Points, in no order, along strands that fork, close into loops and pass close to each other.
In the rows, 128 means zero.
Two points are linked if the straight distance between their rows is under 82.3. Some points are linked to none.
<596>: [129 113 135  72 145 133  96 157 118 128 170  91 122 167 132 116 161 166
 145 163]
<762>: [147  82 111 141 139 126  99 108 149 156  50 127 177 134 107 189 114 140
 162 155]
<319>: [154 136 122 154 109 118 125  66 154 124  57 156 170 117 136 169  69 110
 102 114]
<113>: [151 158 163  97 136 134 118 110 121 115 149  80  94 152 167 106 112 157
  87 152]
<295>: [108  91  94 177  74 120 160 181  94 102 100  81 139 110 173 138  74  95
 169 143]
<8>: [100 151 183 127 129 183 153 129 140 166 149 132  95  85 133  87 153 136
  82 101]
<789>: [153 146 106  79 167  70 111 109  83  96 178 139 108 136 130 117  91 120
 142 116]
<395>: [142 124 128 157 107 163 137 117 144 122  88 116 136 134 123 134 105 117
 101 147]
<46>: [119  92 113 142 117  88 135 135 110 131  80 150 168  90 131 159  80  95
 163 116]
<690>: [ 94 127 149 146  91  84 157 183 138 131 152 156 142 129 137 104 169 115
 145 118]
<804>: [132 169 117 188 100 188 159 111 127  69 113  70  79 146 155 118 102 135
  53 160]
<279>: [135 160 117 104 145  60 120 162 116 116 190 155 125 152 151 103 135 133
 141  87]
<117>: [127 146 110  62 177  69  99 104 107 139 157 179 124 107 115 132 129 130
 131  70]
<43>: [134 133 181 108 155 149 114 100 168 187 109 149 133 111 119 135 171 160
 110 124]
<1114>: [121  92 125 126 128 216 124 143 145 141 131  78 117 145  96 130 196 161
 135 183]
<935>: [129 106 105 104 149  97 118 141  97 123 144 152 144 123 109 129 117 109
 158 118]
<868>: [134 124 129  81 152 122 120 114 103 122 143 150 129 112 113 124 113 114
 121 116]
<170>: [134 109 135 155 129 205 120 118 172 162 108 101 127 150 102 145 186 157
 128 170]
<88>: [147 104 144 122 142 135 100 127 170 159  90 118 160 167 118 155 168 170
 135 169]
<148>: [108 112 118 105 127 133 120 184 121 132 188 112 128 154 121 106 179 150
 165 151]
<975>: [149 121 130 155 135 204 113  83 164 158  92 115 127 159 105 145 145 139
 107 147]
<813>: [111 109 130 110 116  96 122 183 130 130 158 125 149 158 130 120 168 145
 157 152]
<448>: [155 153 147 134 109 139 127 116 138 100 121  85 114 169 163 123 108 151
  82 164]
<256>: [113 126 133 180  71 134 171 159 132 103  96 117 136 117 148 118 106 103
 102 138]
<292>: [ 85  82  76 182  91 136 162 202  94 120 155 101 128 104 122 128 149  90
 230 131]
<721>: [145 119 129 163 106 134 134 104 155 138  62 143 162 116 125 155  94 109
 116 131]
<893>: [148 112 136  91 146 135 107 109 113 118 124 111 127 142 122 129 106 133
 120 151]
<326>: [123  86 109 123 122 187 127 153 120 124 130  84 125 133  99 131 155 135
 146 175]
<798>: [153 144 141 138 142 206 108  66 143 139 104 104 102 153 123 132 114 131
  86 132]
<310>: [130 157 116 192 110 207 137  91 158 120 102  96 103 161 132 128 121 133
  68 138]
<29>: [144 131  85 103 155  74 116 143  90 103 168 152 127 134 115 124  98 107
 166  97]
<390>: [123 162 124 111 125 107 140 155  97  98 203 117  96 142 156  84 111 124
 115 114]
<336>: [127 118 141 120 110 121 129 161 137 122 130 115 144 145 136 122 139 142
 120 156]
<607>: [106 167 124 184  85 188 160 155 144  81 118  72  97 149 159 112 140 148
  60 159]
<53>: [108 124 129 139 114  75 149 167 120 136 148 175 146 112 121 113 143  98
 153  98]
<1084>: [142 143 108  65 149  52 112  57  97  92 115 168 136  91 131 157  68 119
 111 104]
<643>: [116 143 164 134 114 157 158 123 137 135 127 148 116  98 130  99 128 114
  76 110]
<411>: [142 140 100 112 174 105 116 156 116 135 200 168 117 137 103 100 160 124
 178  79]
<549>: [125  97 144 153 115 142 145 134 152 156  89 147 153 106 103 143 147 119
 142 147]
<489>: [178 171 135 146 149 146  74  13 154 135 106 102 110 193 155 160  93 148
  97 147]
<122>: [125 155 148  49 166  63  96  90 133 148 118 166 132 112 142 144 130 160
  93  88]
<6>: [145 156 134  54 184  82  96  99  90 120 176 129  98 134 138 118 104 146
 123 110]
<744>: [126 154 104 164 125  75 137 188 129 114 186 168 131 142 124  95 168 105
 197  72]
<505>: [140 154 127 163 110 188 106 118 173 131 120  65 113 201 156 133 154 175
  90 166]
<812>: [174 131 113 146 142 128  78  57 161 140  72 121 156 188 130 183  95 148
 120 149]
<797>: [182 151 134 123 151 116  76  46 152 128  87 111 136 186 147 167  97 156
 102 152]
<619>: [120 117 148 113 136 125 139 105 134 155 106 186 146  74  95 132 139 105
 126 111]
<495>: [115 140 109 132 130  81 146 141 109 125 154 191 132  97 112 111 123  78
 151  66]
<60>: [165 112 104 115 127  80 118  83  94  92  82 112 145 115 143 173  35 122
 145 161]
<74>: [129 118  94 131 163  90 122 164 114 134 178 174 132 124  92 120 164 109
 203  88]
<772>: [137 146  94 118 121 101 134 170  96  79 210 107 106 161 146  93 115 123
 148 132]
<536>: [ 92 104  80 169  83 114 155 209  98 104 167 104 132 134 136 114 138  97
 202 127]
<878>: [111  96 148 122 133 109 142 135 138 160 118 177 148  90  96 139 165 112
 153 131]
<381>: [142  86 113 106 136 130 111 136 112 126 108 110 150 135 104 151 113 125
 153 159]
<1005>: [ 85 116 119 215  50 162 174 185 148 110  90  91 134 118 144 132 156 124
 128 159]
<1102>: [123  71 105 117 127 143 124 162 111 126 130 103 145 128 100 136 139 122
 173 165]
<719>: [131 147  93  66 163  44 105  81 100 106 136 185 125  99 120 147  96 121
 124  70]
<926>: [140 136 138 166  94 143 128 146 179 138  98 103 150 175 144 136 155 155
 106 163]
<297>: [150 149 158  48 180 108  84  69 103 124 147 114 100 124 140 128 104 152
 110 126]
<267>: [125 159 102 215  90 194 159 112 146  93  90  90 106 151 142 138  97 116
  65 148]
<396>: [164 162 124 153 144 196  91  21 145 139 104 108 105 179 134 150  97 128
  89 135]
<1135>: [134  90  90 148 103 100 147 151  84  95 103  90 141 111 164 152  45  98
 170 147]
<525>: [ 99 113 111 181  64 116 176 181 104  89 114 101 131 108 160 120  85  88
 130 132]
<243>: [ 91 123 142 180  67 151 171 187 153 117 127 115 129 127 141 110 175 136
 114 155]
<654>: [129 118 144  63 167 100  95 144 124 145 154 127 137 153 121 126 161 168
 140 140]
<904>: [117 165 165 153 142 230 133  90 151 151 121  89  77 121 130 109 139 150
  67 112]
<196>: [102 140 151 116 142 176 154 139 111 147 177 137  89  90 111  84 149 113
 108  98]
<1055>: [ 86 135 167 165  75 110 175 184 151 134 144 149 131 116 143  98 180 121
 120 131]
<559>: [165 103 113 127 151 130  85  70 147 142  58 127 164 152 110 190  94 145
 139 153]
<655>: [133 162 100 140 130  51 131 180 121 104 185 164 134 152 143 103 138 112
 166  73]
<889>: [105  89 131 146 110  62 134 170 133 150  89 150 172 116 129 158 143 125
 178 134]
<422>: [ 78  74  90 181  79 154 169 197 100 118 120  85 130  96 124 134 140  96
 192 147]
<915>: [ 71  94  92 206  58 172 180 198 120  99  98  73 129  97 136 136 152 114
 156 160]
<845>: [156 128 112  91 137  63 118  83  93  89 103 139 142 111 135 157  52 119
 128 139]
<482>: [112 141 151  88 173 150 128 127 115 167 184 152 102  95 112  93 156 126
 132  85]
<393>: [124 112 116  92 144  60 114 107 113 129  96 179 159  95 109 157 107 118
 137 100]
<250>: [119 111 140 174  88 150 162 147 149 131  93 130 141 112 123 127 134 111
 114 142]
<999>: [125 145 159  82 151  74 109  96 158 158  89 182 148 106 132 149 145 157
  92 102]
<275>: [113 105 117 126 127  67 136 134 116 135  99 180 160  88 112 152 110  91
 155  96]
<589>: [120 131 143 105 130 111 139  78 136 141  94 198 155  61 105 138 113  96
 107  90]
<1067>: [119 160 133 192 128 232 136  92 171 153 109 106  98 146 119 125 151 143
  74 129]
<412>: [148 126 144 132 125 146  99 128 173 147 102  97 147 184 141 140 154 169
 111 166]
<141>: [114 134 139 135 105 129 161 142 114 114 135 147 122 101 130 101 110  92
  99 110]
<127>: [126 155 146 150  89 152 142 144 145  99 132  79 110 159 168 108 128 154
  72 160]
<760>: [136 134 136 120 115 111 135  81 133 119  80 174 160  83 124 147  80  96
  97 103]
<377>: [111  90 136 130 141 210 156 129 119 149 140 130 100  86  73 116 168 113
 136 147]
<1058>: [124 154 140 103 129 119 144 135 105 111 173 140 104 121 146  89 106 111
  99 105]
<316>: [162 137 109 113 125 103 147  79  69  71 141 109 101 110 131 117  43  96
 124 160]
<119>: [134 128 161  65 173 110  89 116 139 161 126 136 133 137 128 134 151 172
 118 127]
<32>: [126 154 126 103 179 126 124 143 119 155 204 163 104 117 110  87 161 128
 155  67]
<558>: [115 119 168 128 128 165 144 143 153 166 138 131 117 117 118 111 188 150
 118 145]
<875>: [124 128  94 106 123 125 123 186 102  97 209  98 114 167 134  98 146 137
 161 140]
<737>: [148 131 155 100 151 179 104  86 131 137 119 106 109 135 125 124 122 139
  98 138]
<700>: [124 123  88 150 149  74 138 146 114 129 149 191 135 100  92 126 144  84
 201  61]
<239>: [112 124  74 165 104 123 147 198 103  94 196 123 120 141 120  98 146 102
 196 105]
<588>: [142 112 160  86 172 144  94  89 147 170 102 145 142 122 103 147 154 154
 124 136]
<92>: [114 140 188  87 166 138 117 122 150 196 143 146 117  93 123 115 180 163
 117 112]
<348>: [125 158 174 110 125 148 133 129 137 134 144 105 105 136 160  96 128 153
  78 126]
<500>: [161 147 171  75 171 146  78  56 123 133 119 101 104 137 141 131 107 157
 101 133]
<859>: [147  85 137 127 147 131 107 114 162 165  74 142 166 132  95 174 150 151
 153 159]
<447>: [119 160 148  59 177  81 102 117 121 156 163 162 118 110 136 116 138 147
 117  76]
<467>: [106 139 103 168 107 108 158 194 121 113 192 150 118 133 118  91 169  96
 187  88]
<75>: [141  95 103 136 113  77 128 123  97 111  74 119 156 103 158 168  41 109
 162 136]
<1022>: [118 163 167 140 124 198 135 117 147 131 132  91  88 131 150 101 134 154
  64 125]

A piece is all that can be reached along the links. How many separate loops has the piece of each point below (a circle has one, a figure eight two, a Y none), and how many tips (points with one link)?
<239> -> loops 0, tips 3
<798> -> loops 2, tips 1
<549> -> loops 1, tips 2
<448> -> loops 1, tips 0

How many points has the smallest loop of links through each point below? Write none if it is on no loop.
<170> -> 9
<295> -> none
<319> -> 9
<1022> -> 11
<74> -> none

A tip is a point with one link. Name the tips that can be reached along the links from each point below, in the order of the rows.
<396> -> <926>
<1058> -> <279>, <336>, <92>
<447> -> <393>, <999>
